Each row is a point on a landscape with many valleys, with its height.
From any point a ball rolls to the lowest of the 2 points nearest to it. It stops when none of these is lower. Distance is the straight distance between rows; heights are no part of it.
<673>: [108 181 114 185 133 175 121 179 167 157 149 104 136  87 120  81 176 147
 126 148 158  84 116 178  78 154 117 141  77  86 182 113  72  86 146 109
  81 122 126 122  90 131 158 139 101 151 139  54 173 165 154  93  94  95
 135 124  58 157  97 163 161 103 112]  (h 61.2)
<554>: [136  90 113 124 140 100 117 151 163 148 194  93 160 102 110 105 165 132
  99 141 129 141 132 121  94 147 112 158 116  65 130 101  82 116 126 134
 156 138  96  76 138 113 138  96 133 147 133  60  73 110 212 137  96  97
 164 129  93 125 130 128 190 138  99]  (h 17.1)
<942>: [128 107  91 194 150 152 190 193  89 138 101 119 108 146 126 150 116 117
  68  76 129 154 189  91 104 137 137 118 167 202  68 115 138 130 118  79
 159 120 138 134 119 143 149 108  92 125 172 161 154 124 183 140 146 153
 155 147 130 114 118 137  85 134 139]  (h 66.5)
<56>: [112  70 132 115 125 165 175 189 109 157  97 178 101  67 142 158 137 126
  62  85 119 172 119  92  99  87 149 116 129 171  94 108 117 127 135 122
 149 155 167 129 140 137 156 130 115 127 124 141  79 152 148 120 162 146
 107 123 147 174 101 140  83  97 157]  (h 30.6)
<739>: [108  70 147 107 148 136  72 203 110 128 110 127 130 138 119 105  80  73
  53 124 102 159 134 108 169  82 124  77 137 158 112 110 198 203  95 165
 180 142 186 111 118 179  94  89 169 161 135 188 108 101 107 158 151 188
  86 168 133  98 192  82 105 143 122]  (h 37.3)
<135>: [104 168 129 138 142 196 125  98 158 101 114 146 126 131 113  69 104 150
 121 108 137 104 140 209 114 118 172 103 135 133 152 193 159 135 150 149
  94  77 174 127  83 101  91 151 137 143 130 126 183 122  23 142 111 115
 119 127 121 204 155 124 181 114 114]  (h 57.2)
<433>: [143 136 129 128 116 108 132 152  99 132 132 126 117 117 153 138 125 104
 129  92 104 124 172 113 145 143 111 149  57 153 144 102 143 124 142 137
 119 130 135 140 136 144 102 131  87 109 117 172 105 101 149 114 148 114
 119 154 101 107 124 148 105 141 134]  (h 26.0)
<466>: [131 131 104  98 153  74 165 119 119 141 207 121 171 143 145  93 120  74
 192 152  92 109 146 109 132 140  76 151  95  86 122 155 105 119 158 107
 132  77 121  65 138 124 142 155  72 142  86  98 144  82 151  83 106  91
 159 206  88  90 145 113 155 115 107]  (h 25.9)
<719>: [ 97 112 130 147 122 163 132 181 163 133  81 150 119 119 121 115 156 146
  72 134 161 145 109 174  91 101 161  96 185  98 109 119 102 104 103  97
 148 123 122 117 123 127 150 123 157 136 126  73 150 180 117 149  85 129
 142 100 141 159 121 120 123 110 135]  (h 31.7)
<1033>: [114 151 164  95 167 149 152 113 134 137 146 147 152 162 104  94 113 126
 144 177 138 150  98 126 115 104 143 120 179  71 108 194  93 114 172 111
 126  55 159  56 142 111 136 187 156 128 126 106 128 130  38 134  74 161
 116 125 153 121 148  86 167  99 125]  (h 48.5)
<791>: [128 101 143 113 123 157 126 134 134 117  93 156 135  77 122 152 120 147
  70 101 107 145 141 137  95 134 164 113 125 186 124 107 147 112 112 132
 129 161 155 150 124 118 130 149 120 125 120 157 103 142 113 144 163 128
  86  89 134 163 124 137 136 116 150]  (h 34.2)
<498>: [104 126 176  68 110  92 147 121 133 165 119 176 120 104 140 145 170 140
 122 137 127 146  82 105 158  95 128 129 140  84 116 142  95 120 109 142
 150 124 131 111 152 111 150 149 119  93 111 146  57 163  66 105 139 147
 117 111 159 121 109 121 107  98 153]  (h 40.6)
<502>: [ 94 100 101 147 134 107 147 213 100 149 116  99 128 105 153 124 152  98
  72 102 103 169 165 145 106  88 111 129 129 152  62 118 161 148  99 117
 159 150 165 184 136 188 121  85  92 114 141 125 119 120 159 118 167 144
 148 192 110 111 156  97  52 180 154]  (h 69.8)
<156>: [161 122  93 166 111 111 129 110 122 114  66 118  87 150 143 195 132 135
 162 107 158 130 118  91 169 129 142 120 122 164 119 121 148 136 113 102
 103 139  89 191 107 131 145 100 105  97 124 188 184 155 169 155 133 128
 140 117 183 143  84 145  82 142 145]  (h 44.6)
<13>: [168 149  81 192 130 136  86 145 138 102 114 112 106 118 118 190 150 163
 137 122 168 128 113 131 126 164 125 160  85 139 158  72 106 146 155 169
  97 160  93 161 114 133 124 108 125 131 141 150 151 108 209 156 144 115
 116 118 117 131 114 216 120 141 107]  (h 42.1)
<703>: [156 157  58 200 139 176  98 166 149  78 103  92  96 134 125 171 161 147
  88 114 156 135 157 174  84 138 140 123 114 149 132  86 168 155 118 132
  68 156  97 190 103 129 140  95 127 139 136 137 189 133 142 187 143 106
 113 127 125 167 136 175 112 151 103]  (h 39.7)
<515>: [106 110 134  60 137 106 119 122 161 140 125 153 120 142 143 125 158 131
 137 127  91 126 138 132 132  91 132  99 152 105 122 173 163 137  89 132
 141 129 140 108 125 113 125 112 171 132 114 177  93 144  43 127 133 145
 124 161 142 143 146 104 132 115 141]  (h 43.3)
<884>: [131 136 142  93 184 102 120 136 113 100 131 131 127 164 142 107  75 119
  93  87 129 117 176 107 102 125 141 127 135 114 144 132 127  38 140 102
 166  71 111  52 146 146 107 129 100 121 116 155 117 111 129 146  88 140
 119 119 152 129 113  88 157 146 101]  (h 27.8)
<338>: [142 140 174  74 104 118 143  51  92 123 156 141 189 129 140 111  69 109
 145 162  90 131 132  94 141 152 123 135 127 172 121 142 136 107 129 113
 134 119 140 127 164 128 128 195 114 144 115 134 121 102 124  79 153 122
  87 103 125  98 148  94 149 130 159]  (h 33.8)
<294>: [175  99  95 169 159 137 154 164  80 113  94 101 117 150 130 150 107 114
  35  76 140 164 186  81  92 141 140 149 150 203  63  62 128 118 131 117
 176 164 147 164 149 152  89  88  95 142 181 155 124 111 219 171 153 138
 109 136 135  67 135 131  74 168 131]  (h 67.3)
<253>: [154 111 135 106  99 153 124  73 145 101  93 162 124 148 115 143 113 162
 164 162 140 131 111 104 110 145 158 107 179 165 132 137 143 103  97 129
 111 134  85 138 132 102 179 121 189 141 113 141 161 154 120 151 119 139
 143  69 177 190 102 117 136 101 118]  (h 40.3)
<802>: [119  98 130 104 118 120 154 136 112 155 154 154 138 124 138 101  97  98
 206 153  94 121 145  86 103  90  88  81 126 183 101 144 126  98 127 107
 157  85 134  90 134 124 201 121 121 143 120 131 130 112 106  96 118 135
 145 173 140 213 124  88 114  84 165]  (h 52.9)
<287>: [ 99 116 128 134 155 121 162 194 104 173 156 101 158  80 149  87 151 122
  80 121  84 144 165 158  72 102  66 121 138 117  83 134 151 141  93 114
 130 161 151 167 114 194 147 112 113 142 144  72  98 100 123 107 153  95
 113 184 105 151 153 112  95 160 160]  (h 70.6)
<336>: [115 177 147 139 166 147 185 111 115 165 153 116 125 131  79 144 149 162
  93  92  93 160 206 140  75 167 148 154 175 149 125 149 118 146 140 103
 131 155 148 134 107 122 112 149 108 130 163 149  71 120  96 111 168 112
 112 123  91 111 127 166 187 137 148]  (h 58.3)
<444>: [113 144 175 152 102 149 162  39 110 149 133 102 157 122  91 171 125 145
 132 153 128 138 124 141 111 184 137 136 161 192 125 128  99 150 161  97
 144 192 125 177 128 109 162 175  90 131 157  82 142 137 161  88 168 119
 112  70 102  95 110 138 156 129 169]  (h 32.6)
<817>: [132 163 126 149 137 172 155 129 134 131 149 149  99 130 119 135 126 148
 170 112 118  92 106 138 151 162 149 140 104 125 165 148 132 150 163 126
  65  93 154 118 100 105  94 170 102 108 117 167 161 117  70 113 123 139
 111 126 112 147 122 179 148  90 101]  (h 56.8)
<998>: [131  82 122 129 132 149  96 184 126 108 104 150  86 134 144 139 118 104
  99  80 121 118 129 107 168  85 127  96  91 144 121 134 192 197 102 161
 125 135 146 118 123 135  99 116 164 121 127 227 128 118  87 165 145 178
  75 149 149 149 156 117 100 123 128]  (h 33.7)
<1044>: [147 183 135  97  86  57  81  66 132 128 141 112 125 158 139 201 184 127
 167 104 121 121  97 155 166 136  99 159 121 125 168 131 135 157 102 179
 143 170  96 147 136  96 113 103 159  97 145 151  67 155 128 128 174 122
 142 128 133  70 112 162 144 127 115]  (h 35.3)
<282>: [ 61 113 106  81 130  81  95 169 135 124  82 113 111 130 171 117 154  92
 119  92 126 117 126 164 154  44 132 107  81  84 127 151 161 125 101 137
 145 132 164 163 149 127  94  88 115 122  90 169 136 177  81 115 142 162
 123 170 161 102 142  94  70 154 123]  (h 31.4)
<410>: [ 92 106 105 143 105 144 126 158 163 120  85 134  87 107 128 170 154 153
 144 148 180 120  62 164 216 104 157 104 121  69 127 142 128 199 117 149
  98 148 141 159 106 111  90 119 137 112 135 139 185 159  94 149 118 147
 129 138 146  72 138 150  79 111 154]  (h 50.3)
<811>: [173 146 142 127 154 132 100  52 126  98 129 126 120 194  97 135  96 183
 165 145 153 116 107  99  96 178 156 121 172 112 159 130  94  94 133 127
 111  88  64 106 124 111 138 116 170 109 115 148 140 140 147 166  93 130
 119  54 177 179 107 130 172 122  76]  (h 42.5)
<920>: [122 100 155  58 163 105  79 141 134 124 124 127 150 155 142 127  96  96
  74 112  68 129 154  95 148  91 117  95 145 137 115 160 196 156  88 151
 171 128 154 117 138 140  86  96 177 143 126 193  52 117  79 152 157 148
  75 149 150 114 179  69 141 166 138]  (h 40.2)
<372>: [136 151 101 138 164 177  95  94 143  61  99  99 123 161 114 105 111 161
  95 125 143 110 172 198  97 143 180 116 134 119 128 170 190 182 119 153
  79 129 133 171  95 110  94 111 168 143 113 142 195 116  56 174 142 116
  91 125 114 162 166 137 150 150  95]  (h 55.4)
<589>: [112 192 166 128 116 114 105  63 149 121 123  93 137 108 155 168 148 144
 124 140 149 120  81 205 121 153 133 134 162 110 149 157  96 130 125 142
 115 140 108 178 123  87 104 152 121 125 145  37 141 177 123 109 130  95
 139 117  99  65 133 157 162 143 123]  (h 33.4)
<201>: [ 83 141 154 121 131 101 107 103 128 139 101  92 137 128 144 155 158 138
  99 147 158 155  86 176 157 119 139 112 160  76 110 132 108 154 116 133
 135 172 153 186 127 130  85 128 118 115 154  85 124 177 122 142 146 110
 140 138 121  28 156 135  99 168 163]  (h 37.4)
<722>: [170 144  92 170  98 131  93 104 170 125 178  92 141 116 100 134 162 135
 166 153 114 112 140 141 122 175  97 164  78 152 168  92 109 149 133 144
 121 147  98 131 121 107 145 105 137 141 155  95 147  82 207 133 163  93
 153 152  63 145 121 181 149 125 113]  (h 39.2)
<611>: [150 146 170 138 177 176 127  65 103 126 121 149 110 167  79 125  61 169
 110 111 146 123 122 101  95 185 193 133 146 136 174 134 114 112 168 130
 112  90 121  99 115  98 111 169 137 114 128 158 134 120 101 168 105 142
  77  56 172 168 125 123 180 119  94]  (h 44.4)
<738>: [105 104 145  74 194 103 162 195  96 149 160 142 125  96 164  99  79 131
  89  62 124 104 160  84 106 126 120 129  74  97 150 120 112  57 168 115
 151 106 119  80 154 145  99 119  60 114 101 139  83 104 146  86  96 141
  90 141 134 121 112 126 154 137 106]  (h 31.3)
<277>: [ 86 117 118 171 120 157 189 185 129 145  67 139 104 139 121 134 133 124
 108  96 130 155 154 113 119  83 162  97 182 184  78 139 131 116 112  74
 159  99 165 116 100 164 168 112 110 124 158 144 154 141 105 115 126 140
 159 154 144 177 104 120  96 120 180]  (h 65.3)
<247>: [135 133 143 126 107 154 135  78 158 160 204 134 161 105  70  73 143 131
 159 170 112 124 143 143  69 143  89 137 132 150 136 139  96 101 132 123
 155 148 118  94 126 109 227 123 180 172 162  31 119 141 132  92 138  95
 141 119  84 209 139  99 186  91 125]  (h 32.3)
<230>: [147 184 143 102 100 138 101  55 168  95 132 131 139 119 141 158 143 170
 118 145 140 122 119 215 105 135 141 122 146 156 170 139 155 122 132 153
  95 158 109 183 116  85 126 148 160 119 121  92 139 151  98 117 166 110
 110  81 104 152 142 165 187 116 106]  (h 28.8)
<1086>: [116 164 104 146 104 106 124 117 130 134 143  90 170  77 182 123 159 119
 137 140 117 121 142 178 138 126 112 152  68 132 143  93 109  77 133 126
 105 148 137 169 126 135 137 124  79 130 100  61 149 122 161  73 151  74
 175 164  85 140 116 151  99 149 137]  (h 14.7)
<643>: [ 90 124 110 123  97 118 115 175 158 130  96 130 109 100 149 111 166 135
 148 176 163 106  92 178 153 103 119 128 106  76 133 118 118 139 127 119
 104 135 133 140 139 102 130 132 117 129 119  87 161 142 121 125  99 130
 159 158 106 111 125 143  94 111 131]  (h 47.4)
<784>: [162 163 116 160 148 112 140  69 117 101  92 114  99 182 153 167  92 148
 168 106 149 102 123 107 175 163 139 136 119 172 137 152 180 181 111  97
  65 121 124 195  95 131  98 113  95  81  91 201 203 127 102 128 114 111
 110 110 148 121 108 149 112 146 123]  (h 42.2)
<1063>: [110 140 114 130 156 122 135 158 119 134 174 120 131 180 108  87 134 120
 186 173 133 116 124 107 126  99 102 123 157  57 105 177 113 144 170  91
 121  57 131  44 146 128 159 147 131 144 131 104 153 116 101 138  38 170
 166 188 140  78 147  75 150  93 100]  (h 50.6)
<9>: [111 134 154 108 166 153 130 175 143 127 164 124 160  91 132  53 139 120
  70 136  96 110 167 204  62 122  77 131 156  87 129 163 153 133  83 117
 111 143 149 155 113 164 133 145 128 144 145  47 111 136  88 116 138  88
  96 136  94 176 173 111 153 137 134]  (h 71.4)
<430>: [159 107 127 137 126 126 125 101 129 129 166 156  88 188  82 164 151 142
 170 133 109 120 140  47 160 138 115 130 170 112 122 157 160 170  96 125
 127 136  66 104 103 103 168 103 202 109 153 215  92 134  98 176 123 156
 120 140 164 102 111 127 117 103 119]  (h 49.6)
<540>: [172 114 140 118 121 119  90 161 110 115 111 155  89 104 170 133 119  94
  72  61 130 108 119 110 162  97 121 129  38 151 158 101 171 135 117 175
 119 140 154 132 148 147  56 117 111  99 101 211  89  89 101 134 144 164
  62 105 133 136 139 135  94 160 127]  (h 30.0)
<577>: [118 162 134 151 124 174 120 125 164 125 133 128 135 102 106 107 127 143
 193 162 176  87  65 164 118 141 162 134 117 105 174 116  80  92 157 117
  83  90 131  95 107 109 142 168 138 134 125  81 210 149 104  86  80 105
 132 107 105 168 110 143 167  97  92]  (h 59.9)
<780>: [131 166  64  97 132 105 123 121 157 103 124 109 109 154 171 124 174 105
 178  83  91 103 200 164 112  99 106 113 109 150 160 167 172  80 123 136
 140 104 124 139 100 138 111  96 123 139  94 166 145 109  85 112 146  92
 188 193 126 159 116 143 121 171 110]  (h 26.2)
<490>: [158  85 121 119  79  99  78 131 104 107 103 143 129 137 165 122 109 105
 172 168 161 108  58  98 209 107 102 117 105 106 132  80 141 124 112 168
 122 133  87 136 167 118 114 103 153 112 107 147 135 131 161 151 109 165
 126  96 176 130 126  82  51 129 110]  (h 43.4)
<755>: [119 105  96 157 142  88 108 170 111 108 113  85 120 158 157 110 105 108
 151 131 163 112 149 142 163 114 117 124 108 121 107 119 146 121 129  91
 123 114 119 146 158 154 119 113  94 119 144 126 197 138 186 137  75 173
 165 169 128  75 150 122  90 143  98]  (h 33.5)
<967>: [ 87 128  93 189 155 161 209 212 120 168 115 131 103 110 102 106 128 129
 120  78 143 129 147 143  83 107 132 107 125 140 131 118  94  83 136  94
 145  96 149  97 102 161 175 114 105 126 151  99 141 115 129  94  98 122
 163 155 107 182  94 131 126 100 147]  (h 63.8)
<263>: [164  88 172 123 128 120 155  87  87 119 159 115 181 141 110 117  84  96
 142 192 121 147 125  33 125 164 116 128 143 100  70 133  76  97 147 113
 150  83  84  61 178 126 165 159 122 152  92 121 119 127 168 131  96 151
 118 115 148  90 140  68 155 124 113]  (h 27.6)
<248>: [142 117 109 159 120 123 134 153  66 138 109 126 148 120  93 159 128  90
  74 111 105 204 125  90 115 150 126 165 113 166  91  66 123 133 133 144
 192 185 157 188 140 182  95  93 109 128 166 123  77  89 193 158 183 109
 140 126 136  76 124 122  63 184 185]  (h 68.1)
<840>: [134 145 112 153 145 147 146  88 122 125 135 140 149 204  81 125 101 141
 172 127 136 118 123 101 116 142 147 131 168 137 148 148  66  66 157 144
 163  74  96  58 116 135 186 130 164 126 144 147 124 106 125 170  92 113
 193  92 182 184  78 103 176 105 116]  (h 45.1)
<226>: [148 127  64 175 160 124  93 165 121  81  95  75 100 188 144 144 126 138
 104 120 138 115 185 160 111 132 132 109 131 142 129 122 176 141 123 114
 100 134 108 175 112 146 125  85 128 136 148 163 206 131 168 175 110 136
 148 167 122  96 150 133 106 171  88]  (h 36.5)
<1060>: [168 129 152 138  79 129 109  68 145 129 209 101 165 120  83 111 148 116
 188 190 117 117 113 142 127 154  81 153 138 140 147 126 102 164 127 144
 121 148 110  99 145  86 181 125 185 160 157  48 137 109 178 100 143 111
 141 135  67 145 151 139 181 103 110]  (h 35.9)
<981>: [115 139 109 129  97 144 163 136 157 136 108 137 100 117 159 108 121 109
 209 152 117 116 143 155 150  89 105  88 130 178 111 145 156 115 112 114
 101 106 162 132  96 119 159 126 106 145 117 148 193 124  77  76 145 113
 162 159 120 193 124 116  97 107 159]  (h 50.5)
<717>: [ 97 161 110 146 133 142 138 129 158 121  83 110  99 127 137 183 157 161
 107 101 155 127 115 164 166 128 184 116 124 103 111 155 146 206 128 153
  92 142 158 188  75 132  80 136 105 111 122 175 150 155  54 133 147 134
 124 134 117  67 149 175 124 137 148]  (h 53.1)
<858>: [155  70 180 119  77 153 109 104 112 111 102 142 151  85 121 134  85 119
  87 183 145 143  75 100 136 151 147 109 189 171  76  82 122 170  94 142
 154 160 132 143 161 132 136 151 162 155 149  76 116 122 154 162 121 127
  97  59 140 118 149 107 119 125 149]  (h 15.4)
<860>: [101 146 138 126 134 153 133  77 165 108  64 147 117 135 126 165 135 153
 108 135 167 148 102 161 122 127 191  87 192 143 122 142 132 108 105 122
 147 126 103 153 111 116 139 130 142 111 109 118 145 181  92 149 110 116
 134  56 173 147 104 121 145 137 144]  (h 36.8)
<244>: [147 115 183 113 140 128 173  99  73 150 181 144 195 119 104 130  58  75
 150 195  74 135 125  24 147 119  81 132 102 150  88 133  94 145 136 119
 124  96 130  77 190 127 169 184  99 146  91 124  96 109 143  94 137 138
  90 132 122  93 151  73 126  93 161]  (h 30.8)
<834>: [158 173  92 104  95  60  64 121 113 125 157 121 130 131 151 152 174  81
 170 109 106 124  93 134 179 119  81 161  47 106 195 109 141 144 124 185
 134 159 130 136 134 141  78  88 162 105 125 139  81 113 139 117 164 115
 162 160 137  90 120 148  83 147 122]  (h 38.3)
<941>: [ 60  92 114 115 136 102 127 204 132 119  64 152 111 124 162 126 150 123
  81 103 179 138 125 156 130  48 151  89 142 105 104 123 124 102 107  97
 165 132 139 131 159 143 122  92 109 135 113 110 152 174 132 120  93 164
 141 121 157 126 129  93  95 132 119]  (h 25.7)
<497>: [123 108 111 126 157 107 149 147 127 152 150 110 125 132  95 112 146 142
 109 128 124 154 180 113  83 124 138 133 169  78  97 131 114 121 125  95
 167 134 113  75 113 121 133 111 141 139 149 103  86 138 157 160 120 110
 170 143 112  96 124 132 150 129 132]  (h 23.8)
<281>: [114 111 108 180 149 109 129 147 135 121 122  60 121 152 110 119 136 130
 142 137 147 135 141 119 121 147 125 132 154  72  94 124 113 146 142  64
 128 125 111 119 112 134 128 131 105 136 151  94 165 120 205 135  66 120
 176 155 111  56 136 130 134 145 118]  (h 29.5)
<376>: [ 96 142  75  84 142  95  81 132 166  73  66 102 134 169 165 135 162 106
 121  83 104 115 178 158 136  79 132  98 119 124 131 177 177 112 100 121
 150 129 122 164 128 147  89  89 123 147  94 169 152 172  79 121 153 111
 149 154 165 140 137 116 108 182 120]  (h 31.6)
<627>: [114 154 143 127 182 142 181 173 115 167 121 134  92 146 114 127 129 159
  90  61 107 144 174 103 100 122 164 138 132 115 135 163 135 133 147 106
 133  91 165 100 108 129  90 138  96 101 146 190  69 133  69 119 133 132
 122 148 129 103 124 139 167 127 143]  (h 56.9)
<943>: [122 147 118 118 111  85  99 138 110 130 115 119 137  84 177 127 148 120
 117 118 141 130 112 155 144 126 107 179  49 103 151  74  94  79 167 167
 133 155 135 163 146 146  83 111  80 109 107 110  94 116 212 125 146 118
 149 133 120 105 114 149  92 157 137]  (h 21.3)
<801>: [153 158  93 140 131 119 126  76 145 122 139 151  95 203 100 142 138 127
 194 118 109 110 166  93 116 145 123 134 151 138 154 162 158 106 133 129
 124  89  89 100  93 116 159 102 174 138 145 195 123 126 106 171 109 111
 162 142 169 166  99 126 151 115 101]  (h 47.6)
<25>: [135 152 174 118 107 102 159  64 120 154 168 131 121 159  89 189 161 136
 155 119 111 126 116 135 153 147 120 163 167 156 141 151 118 191 134 138
 147 156 106 112 145 102 135 144 135 112 155 134  47 132 105 113 168 152
 122 104 114  69 111 138 190  95 130]  (h 31.5)
<192>: [134 142 137 153 108 201 144 100 167 136 151 161 121  93 109  95  84 147
 172 140 146  89 110 184 132 144 150 114 110 159 144 145 135 151 160 131
  77  93 177 128  79  86 140 178 139 148 122 100 202 125  55 101 125 133
 102 115 101 198 146 134 144  77 103]  (h 58.4)
<1071>: [113 152 153  75 114 144 133  41 152 121 109 136 163 128 143 122  95 132
 117 125 109 128 137 152 142 150 161 135 151 160 123 188 178 142 132 123
 113 119 159 155 126 124  82 190 102 105 101 161 111 119  75  89 143 126
  76  86 115 109 153 114 183 140 139]  (h 36.7)
<446>: [116 134 183 126 143 173 150  95 126 141 141 157 127 136  79 104 107 155
 111 141 132 147 140 140 113 159 171 135 172 108 128 171 117 157 145 122
 127  92 144  92 105  96 119 180 162 132 141 117 104 132  72 169 119 146
  93 104 126 140 155 120 185  94 128]  (h 46.4)
<692>: [164 108 148 123 132 133 157  92 111 146 173 143 129 133  77 157 124 138
 129 125  85 149 141  61 117 180 128 151 149 141 144 115 110 159 122 150
 155 158  97 106 157 112 134 153 146 131 147 155  58 111 157 163 156 125
 113 104 128  93 106 166 162 119 130]  (h 27.3)
<563>: [127 108 138 132 135 160 142 140 147 145 149 165 110  93  96 126 121 149
 145 123 115 121 129 109  91 139 151 122 103 150 163 109  84  92 146 117
 119 137 122 101 118 113 171 145 143 129 142 136 104 142 137 113 147 135
 119 125 111 202 106 155 134  91 130]  (h 37.8)
<851>: [155  47 167 172 112 181 126 133 117 116 106 152 107  90  97 155 115 150
  89 159 163 145  60  75 139 159 157 117 159 133 100  59  66 141 138 133
 127 161  96 106 151 109 151 140 152 145 128 105 125 139 202 158 110 156
  97  56 142 154 111 152 127  98 115]  (h 21.5)
<688>: [134 113  80 150  69 158 143 150 147 131  96 153  95 110 142 161 168 114
 168 129 135 129 114 144 175  79 105 122 117 174 113 126 164 156 118 126
 108 153 141 188 101 122 143 111 135 121 125 167 167 150 118 145 166 128
 157 169 140 165 113 148  65 123 157]  (h 47.5)
<138>: [133 181 119 120  97 137 105  89 166 102 113 104 164 100 181 115 145 134
 127 159 125 110 153 219 134 113 134 129 117 143 141 126 163 122  95 143
  82 153 129 198 114 105 111 135 119 142  94  71 180 146  95  76 170  84
 145 108  98 154 149 154 104 152 131]  (h 22.8)
<642>: [135 118 135  97 132 150  82 150 154  84 143  97 141 149 132  76 115 130
 100 145 109 110 170 173 124 134 129 112 138  97 150 144 169 160 125 131
  98 125 147 132 128 133  76 130 165 153 138 120 147 109 101 159 128 124
 104 146  92  97 189 128 147 172 100]  (h 53.7)
<576>: [173 125 152 113  92 101  94  49 103 106 126 132 131 136 138 162  98 136
 151 147 136 129  81 104 186 164 116 153 120 169 143 103 144 153 122 154
 115 157 108 174 144 146 110 145 137 118 114 152 138 107 158 130 142 112
 112  85 144 102 115 137 111 152 141]  (h 3.1)
<655>: [128 143 169 164 110 166 149  85 144 170 169 134 140 109  69 114 138 132
 109 162 127 141 128 168  71 171 113 138 182 162 133 129 108 136 107 107
 130 177 123 154 118  94 191 160 151 157 179  44 114 172 136 125 144 109
 106  84  75 150 131 131 171  90 154]  (h 27.4)
<426>: [ 97  90 114 134 111  92 170 188  44 162  98 138 160  92 146 116 101  95
  79 106 116 178 132  94 114 110 101 139 114 163  34  83 136 110 118 127
 178 163 166 170 153 175 134  83 105 118 150  90  97  95 212 132 160 133
 148 162 144 127 126  84  60 159 171]  (h 68.9)
<256>: [168 113 149 134 146 112  89 135 124 117 163 114 131 121  87 123 134 143
  89 143 136 137 120 102 124 158 129 160 126  84 162  87  89 164 142 158
 154 153 115  77 166 130  84 124 144 137 163 117  72  84 192 166 124 120
 114 118 116  74 135 163 177 147 112]  (h 23.2)
<464>: [102 173 130 117 144 102 151 137 141 144 128 126  95 128 122 150 188 161
 141  96 106 108 123 145 145 136 145 149 127  75 157 165 130 144 143 133
  99 118 147 129 100 116  82 141 105 103 125 160 116 146  71 103 124 121
 142 166 123  57 117 176 144 111 132]  (h 55.1)
<537>: [115  65 158 116 111 146 133 166 112 149  93 167 113  64 134 130 133 150
  53 126 157 178  64 108 124  93 154 123 160  93 109  62  79 121 128 132
 149 166 129 110 164 121 136 124 145 123 134  94  68 138 164 151 130 150
 100  87 156 129 113 136  97  99 141]  (h 26.4)
<531>: [138  93 144 110 100 110 101 138 142 118 142 140 133 108 164 101 121 128
 177 175 147 106  82 122 158 108 107 131 111 101 128 111 101 101 134 122
 113 112 110 101 170 109 145 153 119 129  99 109 152 124 156 110 101 156
 130 126 128 147 117 111 111 109 109]  (h 45.3)
<393>: [131 125 128 130 145 131  99 154 138 103 163  95 128 153 122  75 109 125
 154 164 144 106 130 161 120 121 112 131 151  59 126 172 139 161 153  95
  82  78 146  92 138 113 109 173 170 152 129  85 189 104 114 142  72 148
 132 152 101  77 181 108 164 124  77]  (h 52.1)
<710>: [107 102 135 117 119 114 105 187 107 139  87 154 114  73 140 119 136 122
  67 116 160 172  95 148 141  96 115 137  96  79 121  81 114 126 155 148
 143 163 165 145 167 156  94 103 110 114 136 112  73 123 166 129 135 143
 130 130 138 106 115 122  64 148 147]  (h 25.8)
<51>: [132 118 137 101 155 108 147 106  95  95 136 117 190 181 141 109  84 104
 144 154 126 134 139  79  97 113 123 109 178 115  87 170 105  58 131 106
 180  53 101  44 156 143 155 138 122 135 103 120 103 117 130 142  76 134
 164 118 177 113 121  46 155 131 127]  (h 23.3)
<163>: [126 163  72 115 137  76 132 132 144 134 171 129 124 167 145 114 141 105
 206 103  98 103 143 117 136 148  92 148  97  95 166 159 133  71 142 128
 142  74 122  77  96 139 129 103 113 131 100 150 149 100 118 101  96  87
 178 183 124 118 100 151 145 130 104]  (h 19.5)
<516>: [157 137 156 139  83 105  75  88  90 109 138 124 144 113 141 106  67  83
 160 171 146 128  68 100 194 162  99 179  63 142 153  54 112 131 159 169
 116 133 126 150 162 170  55 139 113 114 116  84 140  85 186 119 132 126
 132 112 116  98 135 137 102 170 131]  (h 10.5)
<668>: [134 130  87  94  71  50  72 111 123 131 141 127 156 140 161 140 174 100
 196 145 128 137  83 110 184 104  80 149  62  82 136  96 120 104 104 187
 151 160  89 125 151 119 128  82 152  94 118 127  90 130 183 144 137 143
 173 128 149 125 107 103  51 148 119]  (h 40.9)
<72>: [112 138  85 179 164 164 145 243 163 176 159 118 104  81 139  78 179 135
 106  96 147  89 156 170  65 115  82 121  90 101 151 108 109  97 132 125
 111 139 126 133  96 163 179 101 105 144 132  60 139 140 141  89  97 107
 152 154  94 194 102 164 140 109 122]  (h 62.4)
<566>: [116 132 143 105 106 109 184 117 128 182 162 178 117 107 131 132 158 130
 184 127 106 125  97  80 155 111 117 126 100 120 148 127  71  85 137 129
 135 110  95  83 131 128 193 138 112 107 101 155  82 144  91  74 127 139
 124 127 142 181  78 128 106  76 145]  (h 37.7)
<512>: [186  75 178  88  85 122  63  57 106  82 107 138 156 138 140 150  67 131
 111 156 132 124 101  69 134 167 139 117 154 184 123  82 151 118 103 144
 138 155  99 166 171 130 119 131 176 148 127 134 130 112 185 158 137 120
  90  46 165 130 136  98 132 151 124]  (h 9.7)
<32>: [ 91 116 124 101 169  86 173 159 121 172 181 154 139  84 143  99 130 136
 143  90 129 100 108  67 125 130 135 136  52  99 174 112  55  49 165 140
 136  95 108  50 131 141 167 131  74 118  86 123  91 122 145  51 110 122
 117 121 118 165  81 127 139 105 122]  (h 34.4)
<137>: [141 157 136 143 126 136 163  74 114 131 109 112 127 171 150 135  64 119
 153 123 104 115 153  90 188 163 138 139 146 175 100 181 212 185 112 108
  84 107 155 175 101 140  97 171 109  95 106 201 154  94  79 100 133 147
 100 113 127  86 141 122 136 139 149]  (h 39.8)

Where does a ball stop that starts at each point below?
<688> -> <51>
<9> -> <941>
<426> -> <554>
<135> -> <941>
<817> -> <554>
<801> -> <941>
